Each row is a point on a landscape with many valleys, with its height.
From any point a ball rolls to the lowest of the 2 points nearest to it. It stops when none of these is lower. Distance is the straight distance between rows; heights are no part of it.
Z_564 height 298: [-33   2  16  31  -2 -13  -5  13  -5  -8 -23  13  17   8   6  -7  -2  13
  -7   0  16]
Z_541 height 316: [ 45  18  55  -7 -27   6   3  32 -17  -2 -23 -17   8  24  -6  -6 -22  -4
  -5  35   6]
Z_866 height 273: [ 61  13  47 -24 -20   3  13  25 -15  -7 -24   6  -6  16 -10   1   2   4
   1  17   4]
Z_65 height 271: [ 27  32 -23  -6   1  13 -23  -4   1  -1  22 -15 -11  21  19   8   9 -20
  -5 -41  -5]
Z_88 height 218: [  0  22  10  23   3 -13   2   2  19 -27 -17  28 -10   3   7  19  23  11
 -12 -18   1]
Z_737 height 708: [-55 -22 -12  17  15   4 -17   3 -18  34  28 -12  33  22  -3 -19   4  -6
   0   1  -2]
Z_476 height 487: [ 13  11 -21 -15 -10 -11 -11   2   7 -20 -13 -40 -12 -28  10 -24 -52 -17
  13  -8   8]
Z_464 height 361: [ -3   7 -12   6   8  -8   5 -12  16 -14   1  -1  -9 -18   5   7   2  -1
   0 -14   5]
Z_977 height 212: [ -4  30  -8  24  18   1  -4 -18  20 -10   9  18 -13  18  14  20  45  -1
 -13 -30  -4]
Z_171 height 364: [ 34  36 -29 -13  -1   4 -17 -10  12 -13   8 -21 -21   4  23   6   1 -23
  -2 -43  -3]
Z_331 height 376: [  3   5 -26  -2   7 -12   9 -20  20 -15   2  -5 -18 -33   8   9  -4  -5
   0 -13  -5]
Z_980 height 651: [ 23  52  19  13 -12 -15 -25  24  19 -33 -38   0  -1   3   9  -3 -27  -7
 -10  -6  17]
Z_332 height 357: [ 36 -20 -14 -32  -9  22  -3   1 -35  22  25  -4  -2  27  -1   7  12   0
  12 -13 -21]
Z_343 height 608: [ 31  17  19  -3   4 -18  22  -5  25 -26 -29  33 -26 -17  -9  32  23  20
  -8  -5  -2]
Z_712 height 742: [-51 -29   6  17   6 -12   5  -2  -4  15  -8   7  26  -8   3 -14 -18  16
   3  11  11]
Z_558 height 339: [-29 -20 -22  -3  16  16  -5 -11 -11  26  37  12   4  11 -15   0  28  -2
  -1  -4 -17]
Z_23 height 631: [ 40  35  23  -6 -19  -7 -14  29   7 -19 -35 -21   0   1   5 -14 -42 -13
  -2   6  19]
Z_82 height 359: [-40 -39 -36 -10  10  -7  13 -29  11  16  20  -6   7 -35  -9  -3 -19  -2
   6   9   2]
Z_303 height 800: [-16 -17  20  14 -16   5  -6  15 -30   6  -2  17  24  39   3  -3  22  16
   5   7  -2]
Z_109 height 383: [-11  -2 -12   7  21  14   1 -17   2  12  26  27  -8  18  -4  18  58   2
  -9 -10 -15]
Z_543 height 484: [  2   5 -42 -15  15  17 -12  -9  -6  19  38 -22 -10   3   3  -2   7 -24
   2 -19 -15]
Z_546 height 216: [ 12 -32  31 -19 -26  14  19  20 -34  15 -15 -10  10  11 -15 -13 -13  12
  10  42  -2]
Z_525 height 307: [  7  32 -36  -9  21   9 -19 -21  22   0  28 -18 -20  -7  19   6  15 -29
  -5 -26 -11]
Z_512 height 246: [ -2  35 -15  13  22   9  -7 -25  27  -7  26  14 -17   4  15  18  46 -14
 -17 -25 -10]
Z_621 height 310: [ 14  -7 -17 -12  -8   8  -1   8 -14   5   7 -23   0   1   6 -10 -23  -4
  10 -10  -3]
Z_665 height 591: [ 48 -14  19 -37 -17   9  21  20 -18   3 -17 -16 -10  -5 -11  -8 -26   1
   9  16   4]
Z_829 height 586: [ 47 -16   8 -33  -7   9  21  10  -8  -2 -16  -9 -17 -13 -15  -2 -10   9
  14   2   1]
Z_805 height 341: [ 40  21  44  -7 -33   7  -8  34 -13  -5 -27 -27  12  25   1 -12 -30 -15
  -9  26   7]
Z_654 height 415: [ -5  38 -15  27  16 -14 -13 -20  42 -27   0   3 -14 -15  23  13  13 -12
 -10 -22   1]
Z_831 height 597: [-54  -5 -21  22  25 -25   5 -38  38   1   8   3   6 -41  14   2  -8  -2
  -2   4   9]
Z_369 height 309: [ -6 -32 -24 -17  -1   3   8  -1 -12   7  12 -20   3 -17 -10 -11 -26   3
  15   1  -4]
Z_166 height 258: [  1 -24 -19 -14  -7  12   4  10 -22  11  13 -20  12   2  -2  -7 -19   2
  11  -8  -7]
Z_32 height 247: [-48 -29 -18  11  24   1   6 -29   7  27  29  25   6   1 -18   9  39   5
  -5   7  -6]
Z_695 height 222: [ 18   0  -1  -5  -2   3  11  -2  -2 -14  -7  11 -14   0   0  11  13   8
  -1 -16  -1]
Z_346 height 655: [-21 -12 -14   6  -6  10 -15  14 -27  16  23 -22  22  19   7 -19  -5 -10
   5  -8  -9]
Z_429 height 790: [ 17 -16  45 -11 -30   9   8  19 -34   0 -18  17  14  36  -6   1  20  17
   7  34  -5]
Z_559 height 412: [ -5 -11 -36 -13  23   6  16 -42  37  12  39   5 -14 -41  -5  20  32 -11
  -6   6 -16]
Z_894 height 599: [ 24  18 -16  -6  15   8   8 -26  23  -8  20  19 -27  -8   4  31  48  -2
  -7 -27 -10]
Z_265 height 183: [ -4 -29  33  -6 -30  13   9  27 -38  11 -11 -17  21  26  -3 -16  -8   6
   5  42  -8]
Z_631 height 288: [-23   4   4  21   0  -4  -9  12  -5  -7  -4  10  13  11   5  -4   8  11
  -5  -9   4]
Z_706 height 542: [ 10 -12 -31 -19   3   0   6 -12   8  -5   6 -27 -13 -27  -1   1 -19  -9
  12 -11  -5]
Z_414 height 559: [ 20  20 -11  -8   7 -22  -4  -9  33 -34 -29 -14 -28 -48   7  -5 -34  -3
   6   0   8]
Z_766 height 562: [ 18 -29 -23 -23  12   5  27 -26  14   1  14  10 -21 -24 -12  27  25   4
   8  -5 -15]
Z_302 height 303: [-40 -15   2  32  16 -15   3  -9   8   0  -2  24  11   4  -1   6  24  17
  -3  -7   6]
Z_861 height 417: [-31  -7 -21   9  30   1  10 -29  29   8  29  11  -9 -18  -4  16  31  -3
 -10   0  -8]
Z_41 height 340: [ 38  29 -22 -17   2  -3 -11  -8  24 -20  -3 -20 -25 -12  19   9  -6 -20
   2 -34   1]
Z_327 height 440: [ 26  22  -5 -18 -13  -3 -17  13   6 -21 -22 -38  -8 -18  15 -20 -44 -17
  10 -12  14]
Z_901 height 653: [ 20  21  29  14  -8 -12  -2  24   7 -12 -36 -11   3 -11  -4 -19 -45   2
  -3  29  28]
Z_391 height 314: [-16  -4 -10  10  -1   4   0   4  -8   4   9   1   8  11   5  -1  11   2
   5 -11  -3]
Z_619 height 523: [  7   1 -32 -14   0  -7  -8  -9   5  -8   3 -35 -13 -26   8  -9 -35 -15
  16 -10   1]
Z_492 height 270: [ -4 -29  -9 -11  -2  11  11  -8 -16  12  13  19  -2  10 -14  12  30  12
  13  -2 -11]
Z_254 height 568: [ 32  13 -14 -21   0 -17   7  -7  26 -26 -26 -20 -30 -45   6   0 -31  -7
   7  -6  12]
Z_190 height 236: [  4  30 -28   4  20   7  -9 -25  22  -2  30  -3 -23  -8  13  12  27 -20
  -9 -25 -12]
Z_141 height 260: [  6  29  14  20 -15  11 -21  18  -9 -13  -1  11  13  42  17   3  19  -2
 -11 -29   1]
Z_948 height 787: [ 26 -10  60 -12 -27   7  18  22 -33   5 -25   8  11  28 -21  -2   3  16
   3  49   1]
Z_208 height 204: [ -2  37  11  31   7 -15  -8  -1  23 -27  -8  30  -6   8  13  24  34   5
 -15 -25   3]
Z_163 height 685: [-29 -26  -8   6   2  16 -12   5 -34  25  25   7  19  33  -4  -7  22   4
   6  -1 -15]
Z_202 height 596: [ 51  -1  32 -28 -16   5  22  23 -15   2 -22 -22  -6  -3 -13 -13 -31  -3
   9  32  13]
Z_198 height 693: [-42 -20 -10  14   9   8 -13   3 -20  29  28   4  27  30  -4 -10  22  -1
  -2  -2  -6]
Z_749 height 747: [-41 -30  16  14  -2 -11  11   7 -10   8 -18  -4  21 -11  -2 -19 -25  15
   3  17  11]
Z_357 height 207: [  0  47  10  31  -3 -20 -23  13  25 -37 -29  10  -1   2  16   6  -6  -5
 -14 -22  17]
Z_230 height 530: [-37  14 -19  30  12  -6 -21  -8  10   1  15 -12  11   0  15  -7  -6  -8
  -4 -19   8]
Z_912 height 485: [-47  15 -24  21  20   3 -29  -5   4  16  23 -20  14   8   7 -18  -7 -19
  -7 -16   7]
Z_479 height 733: [-66 -39  -4  16   7 -12   0  -6  -9  27  10   2  35   1  -5 -15  -7  12
   3   8   8]
Z_359 height 429: [-15 -24 -48 -23  24  16   5 -29  11  32  47  -2  -7 -20 -22   9  15 -14
  -4   8 -23]
Z_946 height 322: [-43 -39  22  17  -7  -3   4  11 -27  17  -3  12  32  15  -3 -10   7  21
   7  17   4]
Z_839 height 520: [-42  -2 -45  -7  24   4 -16 -22   8  31  45 -26   7 -17  -3 -17 -15 -25
  -6   1 -11]
Z_304 height 243: [ 40   4  17 -18 -13   2  13   9  -7 -10 -17  12 -14   6  -4   7   5   8
   4 -11  -1]
Z_367 height 581: [ 38  12 -25 -28  15  18  -2 -19   6   5  28   0 -29   8   8  18  28 -14
  -2 -38 -17]
Z_588 height 278: [-16   7  33  29  -9  -7  -4  24  -8 -12 -25  16  21  21   4  -4   1  15
  -9   8  10]
Z_97 height 628: [-17   8  24  27   8 -23   9   3  13  -9 -35  16  -1 -24  -4  -6 -31  17
  -4  29  24]
Z_275 height 266: [ -7 -39  11 -13  -4   1  26   1  -9   4 -11  10   3 -17 -18  -4 -11  19
   9  19   1]
Z_547 height 276: [-53 -21  -8  27  24  -3   3 -20   7  14  17  23  12   5  -9   8  32  12
  -4   1   2]
Z_142 height 267: [-40 -57  -3  -4  -6   0  12   3 -23  25  10   5  27  -7 -14 -13 -12  15
  13  18  -2]
Z_25 height 262: [-11  24  11  27  -5  -6 -18  15   4 -17 -12   9   9  18  15   2   4   5
  -8 -19  11]
Z_21 height 551: [ 21 -15 -29 -26   4  -1  14 -15   7  -5   5 -13 -20 -29  -6  11  -5  -5
  12 -12 -10]
Z_673 height 408: [ 13  -2  -6 -10 -14  11  -9  12 -26   7  13  -8   6  28   9  -1   6  -3
   6 -16 -11]
Z_139 height 312: [ 49  16   5 -26 -18   5  -4  17  -6 -15  -8 -12  -8  14  15   0  -9 -10
  -1 -23   1]
Z_252 height 621: [-30   1   6  27   5 -24   6  -9  18  -9 -29   5   1 -31   4  -8 -36  10
  -1  11  19]
Z_400 height 369: [-38  28  -7  40  14 -24 -13  -7  26 -17 -10   8   1  -8  17   4   5  -2
 -14 -19  12]
Z_60 height 634: [ -2  18  32  26  14 -27  11   5  21 -10 -46  16  -9 -27  -7  -8 -44  15
  -7  40  33]
Z_773 height 403: [-49  15 -26  14  29   9 -25  -9   8  26  36 -10   5  10   4 -12  12 -21
 -17  -9 -10]
Z_933 height 283: [  7 -38   0 -16  -3   7  17  -9 -21   6   0  25  -4  10 -20  15  32  23
  20   7 -10]
Z_777 height 245: [ 17  26  39  19  -9 -12   6  18   3 -24 -29  40  -6  12  -2  14  16  20
 -11  -2   9]
Z_288 height 234: [ 15 -45  22 -29 -20  14  19  10 -33  11 -11  -1   5   4 -19  -8  -5  14
  17  31  -5]
Z_668 height 723: [-57 -33 -11  14   6   0  -8   3 -15  24  15  -6  29  11  -1 -19  -9   5
   2   2  -1]
Z_925 height 368: [ 24  23  39  -4 -38  11 -18  39 -13 -11 -20 -20  16  30  12  -9 -22 -12
 -10  12   7]
Z_978 height 257: [ 54  -1  29 -31 -24  11  13  20 -20  -2 -18   2 -12  14  -5   1   2   7
   5   2  -3]
Z_355 height 292: [ 48  19  56  -9 -27   5   8  30 -15  -2 -25   4   3  27 -11  -1  -4   4
  -4  30  11]
Z_534 height 241: [ 14  48   6  21   2 -22 -17   8  34 -39 -30  13 -14 -12  16  11  -6   2
 -11 -18  10]
Z_834 height 550: [-36  21 -20  27  19  -8 -15 -17  21  -3  16  -7  -2  -2  11   2  11 -10
 -10 -19   2]
Z_461 height 812: [ 25  25  70  18 -28  -1  -5  35  -9  -6 -31   5  20  34  -6  -2  -5   3
 -13  45  11]
Z_300 height 809: [  4  15  63  21 -27  -4  -4  34 -21  -4 -30  13  23  37  -1  -6   2  11
 -13  38   6]
Z_306 height 404: [ 22 -11  -7 -25 -26  13  -1  25 -27   6   0 -41   7   4  10 -20 -40  -9
  15   2  -1]
Z_322 height 296: [ 12 -42  -4 -23  -4  10  29 -16  -5   3   0  30 -12 -10 -24  21  30  20
  16  10 -15]
Z_781 height 560: [ 38  11 -29 -25  10  20 -10 -11  -8   9  32 -13 -22  10   9   7   8 -21
   2 -30 -13]
Z_76 height 393: [ 11  15  27   3 -37  11 -15  31 -24  -7 -15 -18  22  35  18 -14 -11  -6
  -6   1   0]
Z_593 height 427: [ 15   1   7  -2 -20  12  -5  19 -22  -3  -3  -9  10  24  12  -7   2   2
   3  -9  -2]
Z_44 height 400: [ -2 -15 -31  -7  19  -4  18 -36  32   1  21  -1 -15 -45   1  15  13  -7
   3  -1  -9]
Z_460 height 580: [-11 -14 -30  -5  25  18  13 -35  14  20  38  23 -13 -10 -16  20  49  -6
  -3   2 -20]
Z_255 height 784: [ 29   0  61  -1 -25   3  20  25 -27   9 -23 -10  12  25 -17  -8 -17   3
   0  61   9]
Z_495 height 434: [-39   4   3  18  -7 -19 -19   7  -1  -2 -17 -21  18 -13  18 -29 -50  -2
   6   4  21]
Z_191 height 613: [-35   3  -9  19   8 -22   0 -12  20 -14 -13  -1   2 -32  10  -8 -28  -1
   0   3  12]
Z_377 height 584: [-49  13 -17  28  32 -17  -5 -36  42   0  12   0   3 -31  18   3  11 -11
 -12  -2   3]
Z_245 height 760: [ -2 -11  43  15 -16  -1  11  21 -20   2 -27  11  14  14 -10  -9  -6  20
  -2  33  10]
Z_970 height 642: [ 12  22  36  24   4 -25   8  14  13  -7 -38   5  -1 -15 -14 -14 -49   3
  -8  45  32]
Z_459 height 437: [-30   3 -30   1  27   8  -2 -28  21  15  37   0  -7 -13  -3   5  25 -14
  -7  -2 -11]
Z_844 height 605: [-42  -9 -15  16  17 -19   9 -27  30  -5  -6   1   0 -38  10  -2 -13   2
   1   2   9]
Z_53 height 407: [ 10  24 -45 -15  19  12 -19 -15   8  10  35 -32 -18  -9  10  -4   1 -30
  -4 -27 -12]
Z_802 height 662: [  8  34  24  17  -3 -18 -13  20  17 -23 -41  -7   0 -14   3 -18 -46  -3
  -6  21  24]
Z_227 height 469: [-35  -7 -44  -9  20  -1 -15 -27  10  20  36 -32   1 -23  -1 -19 -32 -18
   8  -3  -7]
Z_418 height 573: [  7 -10 -22 -13  19  12  14 -30  12  10  27  23 -18  -6 -10  27  49   3
   2  -7 -18]
Z_106 height 797: [  0 -12  24   5 -28  15  -6  12 -40  11  -1  15  24  48   7   0  33  14
   9   9 -14]
Z_349 height 567: [ 19 -16 -29 -22  18  13  18 -32  19   7  32  10 -24 -20 -10  24  32  -6
   1  -8 -22]
Z_785 height 146: [ 15  31 -17   4   8  19 -26  -3  -1   5  28   0  -7  30  14   4  23 -18
  -9 -38  -8]
Z_89 height 196: [ -3 -43 -14 -27 -11  11   8  10 -34  22  18 -13   7   6 -12  -6  -6   3
  15   5 -16]
Z_923 height 557: [ 17 -30 -28 -28   8   0  24 -25  18  -6  11  -6 -23 -37  -8  16   2   2
  11   0  -9]
Z_675 height 347: [ 30  14   3 -12 -15   2  -6  17  -5 -14 -15 -20  -4  -2  10  -3 -16  -2
   2 -18   4]
Z_896 height 287: [  4 -21 -35 -23  15  24   1 -19 -13  32  42  10  -5  13 -18   6  31  -4
   6  -5 -26]
Z_833 height 284: [ 25  16  53   0 -35  10  -8  28 -23  -9 -19  12  15  46   5   3  12   5
  -5  11   0]
Z_727 height 346: [-43 -17  -3  12 -10  -6 -17  18 -19  13   5 -28  35   6  12 -27 -35  -4
   1   5   7]
Z_726 height 768: [ -1  -2  49  21   6 -16  20  13   2  -3 -41  31   2  -6 -26  -2 -12  25
  -4  42  21]
Z_307 height 259: [ 18   6  34   4 -27   5  -6  18 -26 -11 -12  21  12  40   5   6  26  15
  -1  -1  -6]
Z_702 height 449: [ 24  34  -7   5   6  -6  -7  -8  19 -21   3   8 -19   7  16  18  25  -5
  -8 -35   0]
Z_7 height 673: [-13 -19 -14  -2  -3  17 -11   7 -32  25  30 -12  17  32  -2  -7   9  -8
   8  -7 -19]
Z_746 height 362: [ 22 -13 -21 -29 -15   5  -2  13 -14   0  -1 -39  -3 -11   4 -15 -42 -11
  13  -6  -4]
Z_150 height 422: [ -7 -17 -41 -20  29  11  13 -34  23  23  43  -1 -16 -34 -13  14  28 -17
  -7   8 -21]
Z_640 height 345: [ 23  28  24   7 -24   4 -13  27  -4 -17 -19  -1   9  22  14  -1  -6   0
  -4 -13   5]
Z_717 height 338: [-10   2 -17   8   4   2  -2  -4   2  -4   8  -6  -3  -3   3   1   3   1
   2 -17   0]
Z_472 height 390: [-19  42  -8  40  10 -18 -19  -4  32 -29  -4   9  -2  -1  20   7  13  -7
 -13 -27  12]
Z_415 height 803: [-22 -19  41  18 -22   3  -4  21 -32   6 -15  18  27  38   0  -7  22  19
   0  23   1]
Z_408 height 242: [  3  -6 -34 -21  21  27  -9 -19  -9  35  46   9 -13  13 -13   8  38 -15
  -4  -8 -32]
Z_104 height 592: [ 27  21 -25 -18  21  15   1 -26  15   8  32  10 -26   6   6  24  44 -14
  -9 -26 -15]
Z_800 height 286: [-14 -37  -5  -4   3  -4  17  -3  -9   5  -1   6   3 -11 -12   3  -3  13
  12   5  -2]
Z_670 height 794: [  5 -18  35  -5 -32  14  -3  19 -47   8  -8   6  25  46   5  -2  24  12
   8  24 -11]
Z_872 height 418: [-37 -14 -41  -8  14 -10  -7 -37  23   9  27 -26   2 -37   4 -14 -34 -17
   8   0   3]
Z_45 height 230: [-13 -26  18  -4 -29  10   1  28 -36  10   0 -25  24  20   1 -19 -18   2
   5  19  -8]
Z_493 height 261: [  0  14  42  26 -11 -12   0  21  -7 -17 -31  30  13  19  -5   5  16  21
 -13  12   7]
Z_168 height 582: [ 43  -1   2 -35  -8   0  17   7   1 -12 -19 -10 -19 -21  -5  -1 -21   3
   4  -4   2]
Z_42 height 781: [ 47   6  56  -2 -15  -3  20  22 -13   7 -24  -9   4  15 -25  -6 -25   1
   2  61  18]
Z_428 height 618: [ 46  25  18 -20 -21   0  -6  29  -2 -16 -30 -35  -8  -6   8 -16 -46 -16
   4   7  17]
Z_790 height 317: [-34  10 -29   4  27  21 -21 -14   1  32  41   5   0  11  -3  -4  28 -16
 -16  -7 -21]
Z_66 height 435: [ 14  42 -12  17   9 -11  -8 -13  32 -30   0   4 -20  -9  20  19  18 -10
 -12 -33   3]
Z_368 height 321: [-10 -42 -15 -14  10  -1  31 -22  12   3   6  14 -12 -32 -18  17   5  17
   7   8  -9]
Z_351 height 643: [ 34  48  33   6 -18  -4 -18  32  10 -28 -32  -5   1  12   8  -5 -25  -7
  -9   5  21]
Z_445 height 775: [ 39  11  44  -8  -6  -6  23  19  -3  -6 -33  13 -12  -1 -20   1 -10  17
   2  28  13]
Z_219 height 777: [ 44   8  53  -1  -5  -7  19  23  -3   0 -31   7  -2   5 -23  -4 -17  13
   3  47  18]
Z_904 height 349: [-29 -38 -28 -16   3  -2   9 -16  -1  18  15 -14  10 -26 -12 -13 -33  -1
  12   4   1]
Z_708 height 231: [  6  22  22  17   4 -14   6   9  13 -25 -28  29  -5  -1  -1  16  13  19
 -10  -6   5]
Z_101 height 337: [-16 -40 -31 -18   9   0  21 -27  17   8  22   0  -8 -38 -17   6  -8   4
   5   6  -7]
Z_764 height 389: [ -5  -5 -27  -5  13  -8  12 -31  29  -9  13  -7 -13 -43   7  10   0  -7
   4  -2  -2]
Z_46 height 176: [ 40   2 -18 -28  -2   5   7  -2   2  -6   5  -7 -23   1   3  10   2  -6
   9 -25  -7]
Z_725 height 401: [-34 -30 -45 -15  22   4   5 -26   7  32  45  -8   4 -20 -17  -3  -2 -12
   0   6 -15]
Z_267 height 397: [-43 -10   1  21  -6 -12 -12   7  -8   6  -6 -19  29  -4  13 -26 -37   2
  -1   2  20]
Z_436 height 350: [-43  14   0  43   6 -26 -10   0  16 -17 -19  10  13 -11  17  -6  -9   6
  -8  -7  19]
Z_769 height 606: [ 36  13   9  -8   3 -11  17 -12  20 -24 -12  26 -24  -8   2  28  36  10
  -2 -22  -8]
Z_851 height 381: [ 33  -7  -6 -26 -12  20  -3   9 -27   7  16  -7  -5  23   5   4   6  -4
  11 -17 -17]
Z_908 height 370: [-33 -27 -31  -5  15   6   2 -18  -2  29  36  -2   6  -6 -17   0  14  -2
   2   0 -11]
Z_902 height 546: [  6  26  -6   7   4 -28 -10  -7  32 -30 -32 -12 -20 -44  13  -9 -41 -10
   4   2  12]
Z_832 height 470: [-31   8  -2  15  -2 -24 -16  -3  14  -9 -25 -14   7 -30  15 -27 -59  -7
   7   7  22]
Z_528 height 602: [ 29   7  -5  -6  13  -1  18 -25  22 -16   4  23 -27 -10   4  36  45   4
  -1 -22 -10]
Z_778 height 305: [-27 -29 -11   3   7  -5   9 -12   1   3   1   3   0 -21  -8   0 -10  10
   6   0   3]
Z_94 height 413: [  7   0  17   3 -31  10  -9  27 -30   0  -1 -17  17  31  15 -10  -4  -3
   2   1  -3]
Z_220 height 576: [ 44   5  -3 -29  -2  -9  10   5  11 -17 -26 -23 -29 -38  -4  -6 -34  -6
   9  -3   8]
Z_431 height 771: [  6   1  39  11   2 -11  18  10   0  -9 -30  32   1  -4 -18   3   2  27
  -3  26  11]
Z_623 height 391: [ 23  32  -7  -9 -12  -9 -13  16   8 -21 -21 -23  -6  -6  15 -10 -27 -13
   4 -19  11]
Z_110 height 237: [ 12  21  25  13 -15   7 -15  19 -14 -14  -2  21  12  41   9   9  25   8
  -5 -18  -2]
Z_732 height 238: [ -6  35  21  32  -6 -10 -19  21  14 -26 -24  14   9   9  16   3  -1   2
 -17 -16  12]
Z_865 height 531: [ 25   1 -34 -23   4  20 -11  -4 -15  20  32 -20  -9  14   2  -1  -1 -22
   2 -27 -16]
Z_877 height 167: [ -5   8 -27 -10  23  24  -8 -20   3  23  39   8 -17   7  -7  11  42 -12
 -10 -17 -22]
Z_421 height 629: [-24 -11 -29   0   4   9 -20   9 -18  20  31 -28  19  12   5 -21 -18 -17
   6 -13  -6]
Z_820 height 205: [ 29   0  -8 -20   0   6   9  -9   5  -8   0   5 -18   2  -2  21  17   5
   4 -23  -6]
Z_615 height 181: [  2  39   2  27   8  -6 -12  -3  14 -21   2  23  -2  26  14  19  37   2
 -12 -38  -1]
Z_68 height 295: [ 31  26 -10  -8   0  -9  -1  -1  19 -24 -16  -5 -22 -15  11  12  -3  -5
   0 -22   4]
Z_686 height 764: [  6  -1  58  19  -7 -11  18  21  -9   0 -34  18  14  14 -19  -8 -10  23
  -6  53  19]
Z_229 height 325: [ 29  38  41   8 -34   4 -19  36  -6 -18 -22   4  11  35  11   1  -4  -2
 -13 -10   7]
Z_312 height 334: [-48   3  12  42  14 -29   0  -5  20  -8 -26  23  11 -15   8   2 -10  15
 -10   3  20]
Z_577 height 757: [ -8 -18  38   6 -14   2  14  21 -20   5 -24  -1  18   3 -11 -17 -20  17
   3  36  12]
Z_507 height 240: [-25 -55  -8 -14  -8   6  12   3 -28  26  14  -6  21   2 -18  -9  -9  11
  16  15 -10]
Z_847 height 522: [  7  25   1   4   1 -24 -14   3  21 -24 -35 -18 -12 -34   8 -25 -57  -6
   6  14  21]
Z_784 height 280: [-26 -21  12   7 -17   1  -7  22 -28   8  -2 -18  29  12   8 -19 -20   5
   1   9   6]
Z_590 height 387: [-38 -24 -34 -10  18 -13   9 -40  25  14  22 -16   3 -50  -4 -11 -31 -12
  10   6   0]
Z_12 height 396: [-20 -13 -11  14  17   0   9 -23   8   0  18  31  -8   2  -9  22  49  12
   0  -4  -7]
Z_701 height 315: [ 13 -29 -30 -30   6  20   9 -16 -11  21  34   4 -10   8 -13  11  20  -2
  10 -11 -22]
Z_641 height 319: [-47  -6   5  39  17 -21   5 -10  12  -7 -14  28  12 -12   3   6  10  15
 -10  -2  14]
Z_620 height 806: [-13  -5  54  19 -24  -4  -4  29 -28  -1 -25  19  28  39   1   0  13  21
  -5  29   0]
Z_309 height 475: [-38   3 -40   1  33   8  -9 -24  15  23  42 -15  -2 -17  -2  -7   5 -22
 -10  -3 -10]
Z_308 height 244: [-20  15 -31  -2  31  26 -16 -20   8  24  42   6 -13  10   0   6  39 -20
 -16  -7 -22]
Z_51 height 249: [-12 -37 -16 -10  10  11  14 -20 -11  17  23  26   1  10 -24  19  36   9
   8   7 -18]
Z_203 height 217: [-35 -41 -20  -3  18   9  14 -26   3  26  27  27   5   1 -26  13  37   5
   4   9 -12]
Z_508 height 335: [ 24 -32 -24 -33  -2  22   3  -5 -28  20  30  -3  -3  15 -11   9  16  -2
  14  -8 -21]
Z_883 height 299: [-47 -53  16   5  -6   0   9   4 -25  27  -4  15  29  10 -11 -12  -1  22
   6  24   2]
Z_381 height 304: [ 32  31  56   4 -36   0 -11  34 -13 -14 -27  14  12  36   2   5   9   4
 -12   7   5]
Z_655 height 495: [-19  15   8  14   0 -24 -10   0  17 -15 -37 -11  -4 -32   7 -24 -62  -4
   1  17  27]
Z_181 height 366: [-15 -10 -17   1  18  15  -3 -14 -12  19  31  22  -1  22 -10   8  47   2
   0  -7 -16]
Z_213 height 272: [ 55  14  -5 -37 -15  16  -7  11 -14  -6   2 -18 -11  17  16  -1  -7 -12
   5 -31  -7]
Z_238 height 253: [ 10  30  -4  11  -3  10 -21  11  -7  -8  15   3   1  36  20   6  20 -11
  -5 -35  -3]
Z_760 height 659: [ 13  44  17  22  -2 -20 -24  18  27 -33 -39   5  -6 -13   7  -4 -35   0
  -9   2  23]
Z_592 height 250: [  5 -47  10 -23 -13   8  29   6 -23  13 -12   3   1 -12 -25  -5 -10  18
  17  26  -3]
Z_3 height 269: [ 23  34   2   5  -2 -19  -7   1  27 -32 -25   4 -17 -19  10   9  -8  -2
  -7 -16  10]
Z_339 height 578: [-35  -6 -38  -6  19  11 -21  -4 -10  31  42 -24  13   2  -2 -18 -13 -22
  -3  -8  -9]
Z_991 height 308: [  3 -45  -6 -17   5   2  34 -24   9  -1   4  31 -18 -26 -23  22  28  22
   8  11 -11]
Z_13 height 604: [ 56  18  30 -20 -16   0   7  26  -9  -8 -32 -27  -7  -3  -9 -15 -35  -6
  -1  20  14]
Z_176 height 406: [-24 -11 -14  17  20  -3  12 -28  24  -1  14  18  -7 -17   2  22  36   6
  -4  -3  -4]
Z_16 height 753: [-21 -19  23   8  -9  -5  11  14 -12   4 -25  -5  15 -10  -6 -20 -35  11
   4  31  13]
Z_159 height 569: [-38  16 -30  23  21  -9 -12 -31  30  -2  20 -10  -1 -23  15  -4   4 -16
  -5  -9   5]
Z_125 height 219: [ 54  -2 -21 -45  -5  13   2   0  -9   1   5 -20 -22   5  10   8  -5 -10
   6 -32  -8]
Z_187 height 773: [ 27   3  39  -1  -2  -8  23  12  -5 -11 -32  26  -5   3 -20   5   2  23
   3  24   6]

Where does a ball stop that starts at each point below?
Z_766 => Z_46
Z_104 => Z_190
Z_202 => Z_265
Z_925 => Z_46
Z_459 => Z_558
Z_588 => Z_615
Z_219 => Z_166
Z_101 => Z_203
Z_559 => Z_631
Z_7 => Z_166

Call two points neighbours if one is among the 2 nearest of the other. Go from one point of each pair to the other, from neighbour to neighbour, staying as low as possible. Name the highest point that can't be avoided.
Z_615 and Z_631 => Z_564
Z_203 and Z_89 => Z_82
Z_110 and Z_357 => Z_171
Z_46 and Z_877 => Z_593
Z_558 and Z_190 => Z_359
Z_785 and Z_110 => Z_141
Z_46 and Z_615 => Z_76
Z_190 and Z_615 => Z_512

Write out the way that a ball takes from each point below.
Z_844 => Z_831 Z_377 Z_159 Z_834 Z_230 Z_912 Z_773 Z_790 Z_308 Z_877
Z_309 => Z_459 Z_861 Z_176 Z_12 Z_109 Z_181 Z_558
Z_150 => Z_559 Z_44 Z_764 Z_331 Z_464 Z_717 Z_391 Z_631
Z_802 => Z_901 Z_970 Z_60 Z_97 Z_252 Z_191 Z_844 Z_831 Z_377 Z_159 Z_834 Z_230 Z_912 Z_773 Z_790 Z_308 Z_877
Z_528 => Z_894 Z_104 Z_367 Z_781 Z_865 Z_543 Z_53 Z_525 Z_190
